Points on a hilly landscape, in no order, each with its height.
From any point a ball rolls to the lowest of the 2 points nearest to it. It stops when none of these is lower. Distance is the straight distance between rows; heights are no part of it.
lizu: [ 11  12  -8  20  20   2 -52  13 -11 -16 -59 -40   6 -29 -14 -20  13  21
 -17  16 -34 -21 -28   9  -3 -59   1  27 -22   6 -46  20 -36 -37  -7 -25
  18  23 -33 -55  22 -18 -13 -24  15   5 -28  17  41 -42  22  14 -12  19
  -1   7   2  -8]  height 3.61
pevo: [-14  15   4  -1   7  34  -7 -16 -23 -19  53  13  62  32  -1  11 -12   6
  -9 -44  30  36 -20   7 -12  13   3   5   1  -6   2 -37  16  27  -6  25
 -17 -42  -6  20  -5 -10  -6  15   0  23  54  -1 -38  20 -10   8 -39  -5
  10   3  -6 -29]  height 3.86
diz: [-12  -7   5  15  -1   4 -12 -15 -19  -7  12   1  42  13   7  12  -8  16
  -7 -21  14  -4 -41  12 -15   7  15 -29 -32 -30  26 -12  24  -4 -10   8
  33 -17 -18  30 -24 -36   5 -31  20   1   6  13  -8  13  30  23 -29 -16
  -6  17 -15 -18]  height 2.67
kova: [ 24  -6  33  14  25 -10 -35 -21  -7 -18 -20  -8   5 -46   1 -21  35 -39
 -46  17  18   8 -43 -15  18 -65 -14  48 -17  40 -19   7  19  39 -13  -7
 -16  13 -53 -77  23  20  19 -23  57  43 -53  -4  20   4  30  31 -17  24
  33  12 -26 -20]  height 4.63
Kotu: [ -1  -3   6   4 -26 -10  15  19  16  21 -47  -5  -8 -36 -29  19  -2  -2
  -8  -2 -12 -55  23 -23 -11  -3  36 -11  -9 -20   3  38 -20 -56  -8 -27
  24  18  30  26 -25  -9 -14   4   6 -71 -15 -31  -1  -4 -14  -5  18 -28
 -26  39  -7  -3]  height 5.08
mip: [ 51 -16 -17 -48  -3  24  20  -4 -17  31 -10  29 -27  13   4  42 -25   4
  11   1  13  61  41  26  16  59 -28   5  37 -24  24   5  -1  61  15   9
   8  12   4  38 -14  10   7 -12 -27 -32 -20   3   6  -7  -7 -12  15   3
   4   1  23  58]  height 5.75
Pibo: [-13  23  -6 -17   0  -4  61  10  28  24  34  27 -42  22  -7   5  -4 -53
   6  -8  27  -4  19   7  15  65  18 -12  38   3  24  39  45  16 -29  14
 -17  20  16  44 -26  25  33  18  12  -6  14   2 -35   8  -9  -8  52   1
  12  28  -2   8]  height 2.08
vod: [-51 -32 -41  12 -31 -23  51   6  54  22  14   0 -38  -7  -3   8   2 -32
  20 -17 -14 -77   7 -19  15  21 -13 -26   0  -1  37  35  45 -46 -39  22
 -15  10  -1  27 -24  -7  32  -1  30  32   5   2  -3 -41  16 -31  13   9
  13  31 -33  -9]  height 6.41
ver: [  9   6  13  10  17  30 -60 -44 -12 -10  39 -10 -12 -24  26 -44  24 -14
 -43  51  -8  25 -30  30  13 -39 -21  35 -14  16  -8 -42 -14  35  -3  16
  13 -39 -10  -2  47  -8   9 -19  23  44   9  16   5  47  36  -4 -47  24
   4 -32  -6 -15]  height 3.73
lal: [ 13  -6 -11 -26 -31   3  33  20  13  26 -32  21 -27 -20 -31  29 -27   7
   0   0  11 -25  39 -20  23  20  17   5  21 -20  -3  38   9 -11   4 -25
  23  31  36  23 -25  -6 -10  10  13 -61 -11  -9  -6 -12 -29 -13  28  -5
 -14  24  -3  33]  height 5.35
zalo: [ 36  -3   7  -9  39  29 -37 -32 -16  22  -9  11  -7 -25   2 -25  -8  -7
 -24   6  10  27  -2  41   6   2 -34  24 -11  -5   9 -34   1  61  19  15
  44 -30   8  32  -6 -12  16 -43  17  -8 -13  39  15  44  18   6 -44  13
 -42 -15 -11  22]  height 4.39
gipok: [ 37   5 -11 -51 -17  23  37  15  -6  29 -13  24 -20   7 -15  37 -25  16
   5  -5  20  32  49   2  28  41   5  10  40 -33   0  26  11  30   8 -11
  16  16  27  31 -15   5 -12   8   0 -60   4   0 -14   1 -30 -15  33  -2
  -8   9   8  50]  height 5.56
zim: [ 18 -20 -21 -37  21  32  -8  17   5  25 -12   8 -51 -23  12 -41   1  43
  40  45 -54   0  50  17  21   4 -39  38  24   5  11   6 -54   3  30   7
 -20  10  17  -3  33   3   5  -9 -37  -2 -49  40  45 -15  -8   4 -26  54
 -10 -22  23  47]  height 5.55
tunu: [-15  -1 -21  -3 -31  13  -4  10  27  21  19 -34 -18  -6  -2  -8  33  31
  25 -23 -43 -28  26 -14  -4   8 -24 -30   2 -22   0 -29 -31 -39   1 -10
   1 -41  38  29  -1 -36  -7  23 -44 -19  26  -8   9 -15 -29  -8  -5   5
 -25  -2   1  -6]  height 5.93
dedap: [  4   9  -7  23   8   5 -34 -30 -11 -19  49 -13 -31   6  51 -43   4 -25
 -29  53  -4  28 -18  35 -14 -18 -27  17 -14   4  12 -42 -13  19  -5  33
  10 -34  -8  42  52  -8  16  -5  -6  56  14  21 -13  41  58  -7 -19  -2
 -11 -59  30  24]  height 4.07
pemap: [ 10   1   1 -20   4  18 -25  -5 -22 -15  -6  -9  22  22  -1  -6  -4   8
  -5  -1  -3  37 -15  -3  13 -14  -8  27  -5   0 -19 -22 -11  -1  14  -4
  -9   0  -9 -32  19   4 -15   1 -19   0  22  22  10  -4 -23  -2 -16  12
   2 -17  -4  -3]  height 2.46
Sofiv: [ 37 -28  29   6  38  15 -60 -26 -25 -10 -29   3   1 -52   1 -26  23 -10
 -48  40 -13   2 -34   1  13 -41   7  41 -25  27   0   8 -11  45   3  -6
  13   3 -48 -53  17  22  -5 -54  46   7 -64  -6  50  15  50  26 -34  38
   5  11 -17 -15]  height 4.50
nof: [-22 -42 -24  -7 -36   4  54   2   7  27 -24  21 -33   3  13  21 -14  13
  25   3   0 -42  13 -50  10  61  26 -16  -5 -46  61  52  36 -16  -9  -3
  -3  27  -7  19 -38  16  20  -6  35 -18 -31 -21  18 -13  36 -34  49 -28
  14  43 -25 -13]  height 6.36
numi: [-38 -31 -19  -6 -44 -17  68   9  24  26  -5  10 -41   7   0  23 -10  -5
  35  16  -8 -65  11 -55   9  27  11 -20   8 -10  28  53  38 -38 -32   7
 -22  33  -4  13 -22  17  15  18  40  -8  -5 -28  -1 -29  14 -35  60 -17
  21  34 -30 -25]  height 6.13
kidu: [ 11  35 -14 -34  13  38 -20   9 -16 -15  -1  -8  23 -18 -67   5  -6   8
 -24 -34   6   1  33  -9  24 -14   7  37  48   6 -68 -15 -28   9  18 -27
  -9 -12  47 -40   0  12 -37  37 -21 -19  40 -23  -3   0 -74 -15  -1  13
 -12 -16  -8  -6]  height 6.48
Lidof: [-42 -14 -18  17 -58 -26  15  21  37  -4 -10 -24   2 -16 -19  28  13  -2
  16  -3 -32 -66   7 -45 -13 -22   9 -41 -23   4 -17  10  -8 -80 -34 -26
 -15   4  12 -25  -3 -21  -8  33  -9  -1  18 -42   0 -51 -15  -1  19 -28
  14  20 -14 -33]  height 2.25
zorit: [-33   9 -28  -7 -38  13  29   0  23  12  -8  31   9  -8 -21  16 -29  20
 -15 -14  31 -41 -29 -31  32 -32  16 -13  14 -46  -2  42  57 -17 -40  -7
   8  33  14   0 -14  -3  32  10  66  10  16  21 -23  -5  16 -17  12 -36
  24  26 -40 -22]  height 5.58
gib: [-39  10  15  52  -5 -42   0  17  20 -19 -25 -41   8  12   8  -8  21  19
  22 -11 -23 -35 -15 -13 -41  -9  19 -54 -48   3  -7  12 -18 -77 -13 -21
  26   0 -28  18  -2 -32  -7   2  -7   0 -15  -1   9 -24  17   7  10 -37
   5   6  19 -30]  height 4.03
non: [ -4 -34  -9  -2 -48  22  12  -4  -6  26 -13  13  13   1   1  28   0  44
  21  -5 -10 -20  14 -29 -11  33  38 -27 -10 -54  48   8  -2 -34  22 -11
  15 -15   5  24 -25  -8 -12  -6  -3 -52 -13 -20   6   2  11  10  -2 -28
  -8  38  -5 -20]  height 6.71
sor: [  0  20  -4   0  32  27 -11 -12   3   1  48   3   4  20   9 -11  -8 -19
 -17 -22  16  40   5  34   5  28 -19   8  17  -4   1 -41  -1  27  -1  32
   0 -43   5  56  -6 -18  19   3 -18  12  46  23 -36  36  -5  -6 -35   3
 -13 -19  -4  10]  height 3.46
Lef: [ 59 -26   0 -36  15  -4  21  -7 -12  25 -34  31 -42 -28 -23  -3  -7 -42
 -11  24  43  40  14   9  61   5 -53  47  22  12  -1  11  44  53   9  -9
 -18   9  32 -28 -13  34  13 -24  40 -13 -62  19   7   5 -28   6 -29  31
  -5 -11  -8  41]  height 4.93
sula: [ 37   0   1 -22  51  16   1 -14  -2  21  -8  28 -38 -36 -14 -28   1 -50
 -27  19  19  39  16  37  29  11 -51  42   9  24   9 -17  26  71  14   9
   6 -15  30  10  -5  11  31 -25  39  -5 -47  34   6  37   1   9 -33  23
 -10 -22 -12  38]  height 4.68
defaz: [ 16  16  19  11  22  12 -76  -1 -27 -10 -65 -35  36 -14 -20  -1  -2  43
 -31   0 -12   9 -53   8 -16 -43  16  11 -24 -13 -54  12 -27   6   1 -24
  39  12 -32 -63  27 -22 -24 -36  10   3  -5  16  34 -12  30  32 -28   5
 -10   8  -9 -18]  height 3.04
Galik: [-35 -23  28  12  -4   7  30  22  -5  -9  14 -11  47  64  16  30  13  36
  37 -24   9  11  16 -40 -32  25  20 -39 -16  38  -2 -37 -22  -6   3  -4
 -53 -14 -44 -39 -13  22 -31  38 -59  11  27 -43 -10  -7 -49  11  23 -21
  32  -3  11 -54]  height 4.05
taz: [-26 -25 -24   0 -40   4  25  -1  30  31  38 -21 -29  -6  13   4  34  14
  44 -16 -37 -37  35 -19  -8  48 -19 -43  -9 -31  56 -13 -10 -37  -1  12
  -2 -39  19  56 -12 -31  17   7 -36 -16   6 -12   4 -19   5  -3   2   0
 -16  16  -1  -1]  height 5.67
nuv: [ -1   4  -4  -8 -17  -1 -16  12   9  -1 -26  -2  24 -13 -27  13 -14  -5
 -24 -19  14 -20 -14  -8  24 -44 -16   5  12 -12 -34   8  27  -5 -15 -12
  17  17  12 -24  -1 -28   3   2  32   8  25  19  -9 -20 -23 -11  -7  10
  -7  21 -33   8]  height 4.95
keten: [ -8  15  33  29  21 -22 -36 -22 -10 -30   8  -2   6   4   6 -24   7 -44
 -57  30  25  48 -54  19 -16 -33   2   7 -34  24 -14 -12  23  34 -17  14
  23  -7 -35  -1  27   6  22 -13  43  39  -4  15 -13  27  35  -6 -16 -10
   8 -29   7   5]  height 3.18
zilus: [-55 -17   0  13 -31 -28  26  22  29   4  15 -36  15  19  -7  23  33 -12
  19 -25 -13 -48   5 -39  -9  -5  12 -29 -16  23 -16  -6   7 -49 -24 -10
 -45   0 -13 -44 -12   0 -12  32 -31  21  35 -31  -9 -33 -40  -5  26  -2
  23  17 -28 -45]  height 3.07
vupi: [  8  -6 -37 -13 -20 -13 -21  11  26  -3 -23 -17  17 -53 -29  14  -9 -17
 -13 -38  -1 -50   1 -14  29 -61 -16  16  31  31 -66 -14  11  -7   0 -14
  -5  17  20 -67  -7 -16  14   2  26  35  24   4   0 -23 -41   5 -19  28
  -7   7 -30  -7]  height 4.60
Mit: [-27  11 -19   0 -30  16  -5   3  16  -1   2  21  30 -13 -33  12 -24  15
 -35 -10  29 -27 -51   5  26 -51   3   0  19 -33  -7  26  49  17 -45   1
  27  18  21   9  -4 -29  36   1  65  14  30  41 -23 -12  -9   6 -20 -18
  11  21 -30  -4]  height 5.30
kes: [-23   0 -29  -4 -57   1 -11  16   6   3 -17 -22  21  -3 -24  17   6  36
   3  -8 -18 -34  -3 -35 -13 -15  14 -43 -24 -38  -7   4  -2 -72 -22 -38
  11 -13  18 -10  13 -34 -22  30  -4 -23  21 -20   7 -33 -17   9   0 -21
  10  15 -14 -37]  height 1.03
nopig: [ -2   4  16  31  22 -26  -2 -12 -13 -24   7  -3  -2  31  60 -36  -2 -14
  30  19 -23  20  -8  35 -25   6 -14  -5 -14   6  42 -24 -21   5  29  23
   6   4 -22  40   8   5   0 -14 -34  34 -15  11   8  -3  52  -4   1  -4
  -6 -34  30  34]  height 4.57
Malaz: [ 18 -13 -38 -47 -29  24  32  -9  -3  39  -7  22 -29  18   7  19 -29  -4
  -5  18  16  60  20   9  34  34 -44   2  11 -24  23   2  24  43 -20   3
  21  23  -3  39  11  -8  31 -15  -5   0 -11  30   0 -21  21 -25  11   2
   9   4  24  64]  height 5.95
vede: [  7 -10  25  21  17 -24  -7 -33 -19 -18   6  33   3  21  28 -25 -13 -52
 -49  24  28  53 -42  17 -21  -5 -13  -1 -35  37  30 -17  32  46 -12  13
  14   9 -28  12  23  21   9 -21  26  29 -33  -8 -19  27  49  -8  -2 -29
  20 -28  17  21]  height 3.59
Sil: [-13  24  32  51  16  -5 -29   0  -1 -14  17 -28  25 -24 -18   3  14  -7
 -19 -14  10 -33 -57  39 -14   6  27 -45 -12 -27 -21   5  18   3 -20  13
  50 -23  -7  45 -15 -46  19 -27  44  13  23  28 -13  16  34  16 -30  -7
 -20  22 -16 -37]  height 1.54
difid: [ 14 -22 -17 -19 -11  25 -26 -18 -12  -1  17   1   8  29  35  -2  -6  20
  13   7 -17  36   8  12   1  -4 -35  16  -7  -7  21 -38 -18   5  22  11
  -9 -24  -3  -4  18  -4  -1  -9 -32  10  15  21  15  -8   1  -6 -21  20
  -5 -28   5  21]  height 3.02
Givu: [-52  40  14  54   0 -27  12  28  16 -14   0 -31  12  -5 -15  -2  15  -7
  -2  -5  -1 -47 -25  -2 -39  -8  55 -53 -25  -1 -20  24   1 -65 -28  -6
  38   3  -8  37 -11 -36  -3  13  11  -7   3  -2 -27   9  12   7  18 -47
  -4  14  10 -33]  height 3.62
divef: [ 18   6 -34   4   2 -19 -33  19  20  -9 -63 -28  -7 -65 -21  -9  -4  -1
  -9  -6 -40 -56   6   1   8 -53   4  21   8  27 -66  22 -36 -47   7 -29
  14  39  16 -53   4 -18  -2 -13  14  -1 -19   2  34 -40 -16 -18  -4  14
 -15  10   5   8]  height 4.12
zev: [-12  41  -3  26  21   1 -16  11  15 -12  46 -33 -12   4   2 -20   2 -19
   2 -14   4  -8 -14  31  -7  14  11  -4  18 -14 -22 -18   2 -11   3  23
  14 -37  17  59   1 -25  10   5 -12  20  50  33 -35  37   6  -1 -15  -1
 -28 -14   4   9]  height 2.99
Kup: [-13  -9  36  30   6 -35  26  13   7  -7  14  -7   2  24  31  -3  15  11
  46 -12 -15 -15  26 -10 -35  30  22 -49 -11  -3  54  -1 -21 -19  22   3
   7   8  -7  41 -22   9 -12  -2 -48  -9  -8 -17  11  -5  12  -3  27 -14
 -15  12  17  12]  height 5.14
pulel: [ 29  -1  36  22  40 -18 -16 -43 -34 -34  12  41   9   2  50 -29  -3 -54
 -43  36  31  52 -20  37 -36  -7  -8  16 -24  35  30 -40   5  64  22  30
  -7 -15 -11 -10  26  42   9 -19  20  34 -18 -29  -5  67  47  13  -9  -8
  10 -37  11  -2]  height 3.91
Mema: [  9  41  34  -7  20 -32  46  11  25 -22  32   8 -27  33   5  -4  31  -1
  50  18  15  42  19   3  -8  27   9  -3  30  27   1  19 -16  22  14 -10
 -26  39  12  -6   7  40 -13  30 -47  -7  19 -17 -20 -17 -43 -20  72  -3
   7 -30  12  23]  height 1.78
sava: [ 23 -17  10 -30 -19  -3  46   0 -28  12   0  51  25  44  16  40 -45   2
   1   0  47  51  -8 -11  13  42   6  -9  15 -16  40  15  52  43   3  11
 -17  19  -7  -8 -18  34  -3   5   3 -16  -5  -8 -21   5  18   3  33 -13
  20  24  13  10]  height 5.26
Luref: [-42 -17 -17  10  -6 -23  19   9  38  15  25 -11 -29  15   4  -3   8 -40
   9 -17 -10 -40  -3  11  19  20 -23  -9  -7  22  29   7  37 -22 -25  20
 -20  -5 -11  18 -10  -6  29   1   1  34  11  21 -18 -32  -7 -35  -7  36
   2  11 -17  12]  height 6.35
Zisak: [  5   0 -19 -24 -17  12 -12  28  16  19 -13 -18   2 -29 -47   9  -2   6
  -5 -32 -14 -39  39  -6  22 -16   9   4  23   7 -48 -14 -15 -18   9 -22
   3 -11  50 -20  -7 -15 -14  26 -16 -29  27 -16   1  -9 -67 -16  -5  19
 -27   5 -13   5]  height 6.31
Kifa: [-13 -35  11 -12 -23   2  21   1  -9  -7  30  -1  33  62  34  23   4  27
  50 -14 -14  29  10 -25 -17  21   0 -22  -4  16  23 -27 -18   2  24  15
 -52 -24 -25 -23   0  22 -27  19 -54  17  26 -27  -3 -29 -27 -13  15   7
  13 -16   6 -24]  height 4.43
lil: [  3   2 -16 -19  -4  -1  27  27  35  24  -6  -4 -66 -19  12 -17  26  26
  54  22 -49  -4  57  12  21  15 -46   3  26   6   2  15 -38  -3  14  -3
  -7   7  28   1  13 -15  22  19 -30   7 -19  29  44 -40 -33 -31  10  33
 -10 -16  11  52]  height 5.76
puvu: [-12 -18   4  24 -26 -21  21  -4  12   8  51 -16   0  23  53 -10  23  32
  63 -15 -32 -36  31 -21 -43  29  -3 -50   3 -23  64 -35 -36 -25  20   7
   3 -38   8  60 -16 -16  -1 -10 -65   1   7 -28   5  -6  27  10   6 -18
 -27  -8  13   0]  height 5.39
kisur: [-23  21 -12 -20 -25   1  54  17  14  10  24   5 -34  34  11  13  -3  -4
  22  13   4  16  19  -4   2  46  11 -25  18 -14  21  34  15   0 -25  -2
   2  23   1  47   8   2  13  29 -18 -13  21  -6 -22 -20   1 -24  67 -11
  11   7  16  22]  height 1.08
kares: [ 18 -28   7 -27 -21 -16  64 -12 -18   5  -2  36  -7  48  20  21 -36 -29
   2  12  34  62 -17   7   5  51 -18 -11  14   5  46  22  55  49 -12  17
 -16  46 -23  12  10  46   9  -6   1  -7 -33 -17  -6 -18  46 -12  51 -11
  31  11  25  36]  height 5.48
baren: [-24  -2  32  37  25 -52  22  11   2 -22  -9  -2   1  37  29 -21   3 -10
  31   0  -8   9  -6   6 -34  16   2 -28 -28  23  39   8  -6 -23  19   4
  13  32 -32  29 -15  12  -3  -3 -21   7 -40   6  15 -17  29 -12  23 -10
   4 -10  23  21]  height 4.87
tovar: [-41   7 -25  -5 -20  -8  64  15  15  21   3  30 -23  12  -1   9 -17 -16
   6  -8  24 -37 -21 -35  21  16  30 -11  16 -17  11  53  73 -19 -39   5
 -16  35  -3   7 -23  20  35   5  70  12   7   0 -32  -5  26 -27  44 -28
  26  33 -23 -30]  height 5.85
Zeve: [ 55 -20  19 -30   5  -2  26 -22 -37 -10   7  48  31  37  11  40 -42 -12
  -1  -3  35  73  21  10   7  41 -18  18  22  -2  21  -9  33  57  33  16
 -43   0  -3 -14 -20  42 -23   6   0 -28  -5 -20  -8  10 -11   5   6   0
  10  -4  22  24]  height 4.99
Noto: [ 22  41  25  19  43 -20 -22  12   2 -31 -16 -22 -13 -14  -1 -38   9  -9
   7  12 -15   4   5  27  -9 -16  21  30   5  19 -22  11 -39 -14  30  -6
  15  32   5  -5   4  20  -8  -2 -11 -19 -10  22  11   6  -6   1  12   8
 -10 -13  11   3]  height 1.73
tar: [ -8  24  42  59  21  -2 -42 -15 -14 -31  14 -17  28  -3  -6  -8   1 -18
 -39  12  32  21 -70  39 -21 -22  15 -17 -17  -2 -35 -15  14  42 -30  18
  39 -22 -26  22  11 -26  13 -20  38  36  34  32 -23  40  35  22 -32 -15
 -19  -9  -3 -18]  height 2.57
sofev: [  5 -27 -25 -20 -47  22 -13  -3   0  43 -20   7   0 -37 -19  13  -8  60
   6 -14 -14 -48   7 -22  -8  17  12 -27 -19 -67  20   8 -17 -44   3 -28
  41 -30  45  35 -15 -37 -14 -23   0 -70 -18  -7   6  13   8  17 -25 -23
 -33  24  -3 -13]  height 6.88
Vepim: [  1 -23  -3 -22 -19  19 -11   7   5  33 -14 -21  -9 -22 -36  -4  22  26
  18 -21 -32 -33  52 -27   9   1  -9   4  16  -7 -17 -16 -50 -20  15 -13
 -13 -38  46  -8  -5 -16 -27  21 -54 -40  10 -22  15  -5 -59 -16 -16  20
 -33   1  -2  -7]  height 6.14
dode: [-12  46  26  31  36 -28  -3   8  13 -24  23 -22 -12   7   8 -31  12 -40
  -7  -5   8  14 -21  39 -11  -2   8   6   7  28 -18   2  -1  -8   0  13
  17   2   1  25   0   1   4   6  -5  17  21  22 -24  26   3   1   3   1
  -6 -16   1   9]  height 2.47
vor: [-12 -24   5   4 -14   2  46   5  -8  10 -18  23  11  15  11  24 -22  12
  14  -5  13 -17   7 -34   1  42  47 -19 -18 -30  50  32  34 -26   7  -3
   1  15 -10  12 -41  16 -10  -2  21 -30 -23 -18   4  13  20  -4  29 -36
  14  40  -8 -22]  height 6.54
Vidaf: [ 14  -9 -48  -6 -42  -5 -28   8   6   2 -42 -16  41 -71 -51  43  -5  15
 -22 -63   9 -79   4 -58  26 -73   2  -7  34  10 -95  -6   1   8  -9 -26
  -1  22  25 -85 -18  -9  -2  12   8  19  39 -47   8 -17 -48  23   4  11
 -21  25 -23 -22]  height 4.97
Vef: [ 23   3  14   9  20  33 -73 -17 -33 -16 -44 -17  39  -1   5  11   8  34
 -32  15  -4  38 -43   1 -11 -55  15  24 -29   5 -45 -18 -29  28   6  -9
   4  -4 -57 -81  48   1 -18 -19   4  23  -7   4  35  10  28  46 -28  12
   6  -6   0 -29]  height 2.43
zib: [-42  45  16  44  18 -27  21  27  12 -21  21 -16  -6  15  -4 -11  -7 -40
  -7  -7  21 -23 -33  27 -25   6  41 -31  -6   9 -15  32  31 -32 -27  11
  27  12 -20  49 -10 -16   8  11  14  13  12  21 -42  21  16  -2  18 -24
  -9   2  16  -2]  height 3.08
Rabu: [-22   3 -27  10   2 -10  -9   3  26  -2  15 -20 -31  -9   5 -29   3 -29
  -1   7 -27 -14 -15  22  16 -22 -39  16  -6  20   2  -5  17 -27 -13  19
   1  -8   2   7  14 -28  28   2  15  35   0  36   1 -31   2 -19 -20  21
  -4 -17   2  20]  height 6.12
mipin: [-35 -28  -6  29 -24 -21   6   7   6  -9 -22 -15  29  13   4  29  10  26
  20 -21 -10 -41 -21 -36 -30   6  21 -54 -56 -21  23  18   6 -66 -11 -11
   9   5 -40  -3 -23 -36  -3 -12  19  -6 -36 -11  10 -17  21  17   0 -22
  23  43 -15 -52]  height 3.33
nelon: [-23  45 -21  -5   3  12  33   7   8  12  68  31 -16  30  -9   2 -17 -46
 -15 -15  43  30  -8  19  11  46  20  -1  46  -7   7  18  54  28 -38  32
 -26 -15  13  42  -4   6  30  25   7  12  60  13 -61  27   0  -1  20  -7
  11  15   7   2]  height 2.79
tisop: [ -2  35  10  15  -7 -34   3  27  16  -1 -36 -20 -16 -18 -11 -10   2   9
   6  12 -25 -31  20  -3 -23 -21  20  -5  -7  -8 -27  23 -34 -58   0 -40
  31  25  19  16  -4 -15 -22  15 -25 -48  -3  -2   9 -19 -18 -22  29 -25
 -26   4  23  20]  height 4.77
binom: [ 50   9  22 -25  36   0  12 -23 -40 -35  15  45  34  34   6  29 -20   3
  16   5  32  74  32   3  -1  29 -17  47  22  29   4 -17  -4  58  43  17
 -78 -18  -3 -44  -3  64 -31  16 -17 -11   4 -38  -8  27 -30  11 -11   4
  22 -29  18  -2]  height 4.73
Fam: [-31  30  30   8   3 -42  62  25  29  -4  24   2 -32  44  10  -3  15  -3
  46  21   8  21  -2  -4 -30  30  22 -35   4  24  16  41  -4  -4 -27  -9
  -4  54 -12  27   5  23   0  31 -26  -2   7 -19 -17 -32  -7 -33  80 -23
   6 -10  27  22]  height 2.05
ker: [ 42 -33  -9 -48  20  17 -12   9 -18  33 -33  22 -25 -20 -28   2 -14   5
 -11   0   4  19  16   2  53  -3 -33  60  27  -5 -24   2   9  22  31 -10
 -28  -1  20 -43   1  23 -16 -25  15 -21 -36  24  17  10 -47  11 -43  44
 -13 -13   1  31]  height 5.17
sos: [ 19   0 -10  -3  32  51 -51 -35 -11  19   8 -14 -22 -32  11 -42   5  14
 -18  37 -23   6 -14  52  16 -20 -39  30  -1  -2  -7 -49 -27  36   8  16
  45 -40  18  34  22 -30  15 -44  19  23  -6  43  26  35  36   7 -61  25
 -30 -25  -6   8]  height 4.10
vus: [ -2  -7  -7   6  -6  24   4 -18 -26   0  39  20  56  40  36  20 -24  24
   5 -28   7  18  -9  23 -35  22  14 -31  -9 -24  37 -38   3  14  10  29
   6 -38 -14  26 -17 -12 -13  -8 -16  12  20  -9 -27  18  28  15 -19 -26
   4  -7   8 -22]  height 3.36
nem: [ -2  15 -18   0 -28  13  -5  21 -12  -6 -30  -1  68 -45 -73  40 -10  28
 -38 -73  42 -46  -6 -62  19 -72  26  -4  39  -7 -89   0   7  18 -27 -31
 -12   6  14 -82 -22  -4 -17  47   3   9  42 -46  -4 -10 -45  41  15 -16
  -3  25 -36 -29]  height 5.25
zonup: [ 15 -10  16 -11   4   9 -37 -16 -36 -26 -21   6  22  21  24  -3 -11  -3
 -31  42   7  62 -24  -5  -2 -49   1  34 -28  20 -17 -25 -16  18  21  -4
 -17  10 -40 -62  45  25 -15  -7  -6  14 -19  -5  10  17  11  14 -13  -5
  29 -26  10  -8]  height 1.67
Vut: [ 31  28  20 -10  58  10 -12 -37 -30 -44  54  23  25  19  17  -9  -1 -27
  -3   9  19  79  17  18  -9  13 -13  56   7  54   9 -41 -20  53  27  32
 -60 -25   6 -21  21  46 -10  18 -17  14  26 -19  -9  54  -8  18 -21   9
  27 -36   1 -26]  height 4.47
Fav: [  9  36  34  -1  35 -32  19  25   6 -31 -14  -7  -9  19   1 -11  12  -1
  21  17   4  32  13  13 -14  -2  30   4   4  18 -31  16 -25 -13  23 -27
   2  46  -3 -25   0  34 -29  17 -29 -18 -10   9   1  -9 -31  -4  38 -15
  14 -28  23  18]  height 0.94
Guk: [ 39 -29 -15 -45  50  26 -15   2  -1  29 -15  16 -48 -31 -10 -17   1  18
  16  33 -21   3  34  27  40  11 -14  61  25  10  -3  16 -42  19  31   3
 -27  16  30 -18  18  27 -14 -21 -14 -24 -64  27  35  23 -36  40 -45  59
  -7 -24  23  34]  height 5.38
bik: [ 34 -11  14 -18  29  36 -53 -28 -17  -7   2   2 -15 -53  -1 -46  21 -10
 -40  63 -22  -6 -17  14  25 -62  -2  52  -3  36  -3  13 -25  21  -6 -10
  12  17 -20 -28  51   3   3 -38  38   5 -60   7  26  15  27  27 -29  53
  26  -3  -5  -8]  height 4.20
sogus: [ 18  42  -7 -18  31  38 -55   7 -34  -8 -25  -7  28 -22 -70   7 -20  39
 -48 -40   9   7  -4   7  12 -27   9  35  36 -13 -75  -1 -27  30   9 -27
  14  -8  31 -46  -2   5 -32   8  -4 -31  31  -8   0  12 -54  17 -18  15
 -19  -4 -11  -1]  height 6.61
bagu: [ 45  10  23  -2  54  -1 -16 -53 -39 -20  35  37  24   0  37 -18  -6 -32
 -20  12  15  50  12  50 -15   4 -27  42  -8  31  38 -56  -9  66  41  50
 -30 -42   1   2  -4  35   1 -11   6  23   8 -24  -1  63  28  15 -29  16
   0 -21   1  -4]  height 4.19
potul: [ 18  10   7  11   9 -29 -36  22   1   6 -60 -37 -19 -52 -25 -12  16  16
  -9  -1 -31 -52  15   2 -21 -31  27   8   0   2 -50  29 -56 -46  15 -45
  16  27  26 -33  -4   0 -33 -11 -20 -47 -17  -8  28 -13 -32  -9   9  -1
 -32   7  25   3]  height 4.48
Vid: [-57 -17  10  15 -26   5   9  24  10   0   4 -32  38  35 -13  30  25  32
  22 -23   4 -18  11 -48 -25   1  31 -50 -27  13 -18 -18 -17 -45 -16 -18
 -34 -22 -34 -40  -1  -6 -21  36 -41   6  26 -44 -16  -7 -38  23  17 -29
  26  15   2 -65]  height 3.64
sozab: [-22 -29 -46   1 -49  -9  -6   1  10   6 -12  -1  12  -1   1  22   2  47
  19  -6 -21 -43 -19 -44 -21   6 -17 -37 -47 -48  23  18  11 -84 -16 -20
  22 -14   3   7  -2 -44  -2  -7  23  -7  -9   4  15 -45  21   2 -17 -13
  21  22 -15 -36]  height 2.39
pinim: [ 11   1   0  15  21  -1 -18 -40 -12 -23  33  12 -34   4  70 -55  12 -33
 -11  50 -15  28   4  40  -7  -7 -29  17 -12  20  52 -30 -27  30  13  29
   5  -5 -14  47  42  17  23 -16 -14  49 -34   4   5  34  68  -4  -2   1
  14 -54  33  38]  height 4.29
zas: [ -2  18  -8   7  10 -15   4   6  31  -3  12  -8 -48   2  13 -40  22 -10
  28  19 -39   4  25  16  12  -6 -29   7  12  16  10  -2 -23 -12   7   8
  -6   0  16  13  20   3  25  15 -22  25  -5  36  10 -29   1 -29   5  29
  -3 -30   8  36]  height 5.94
tirik: [  6 -38  15  -5  -6  12 -11  -5 -19  -3  13  -1  54  29  11  33   3  17
  19 -45  -1   8  19 -35  -6  28   4   7  -8  -5  17 -31   3  -1  29  16
 -52 -33 -33 -35 -33   9 -26   4 -29 -12   7 -31  10  -6 -44   6 -20  16
   5  15 -11 -30]  height 4.83

Call two points neighbours if one is among the 2 nearest of the other. Go from one point of each pair to the other, from neighbour to neighbour, staying as low as possible. Name the highest point that can't be avoided.
Sil and kes: gib
Sil and Fav: pevo
ver and vupi: vod
kisur and Fav: Fam

Two balls start at each pair of points below. Name the first point that both come to, or write never.
Luref and Kup: ver
sofev and gipok: Kotu
mip and Zeve: never
kidu and binom: never
Malaz and ker: never
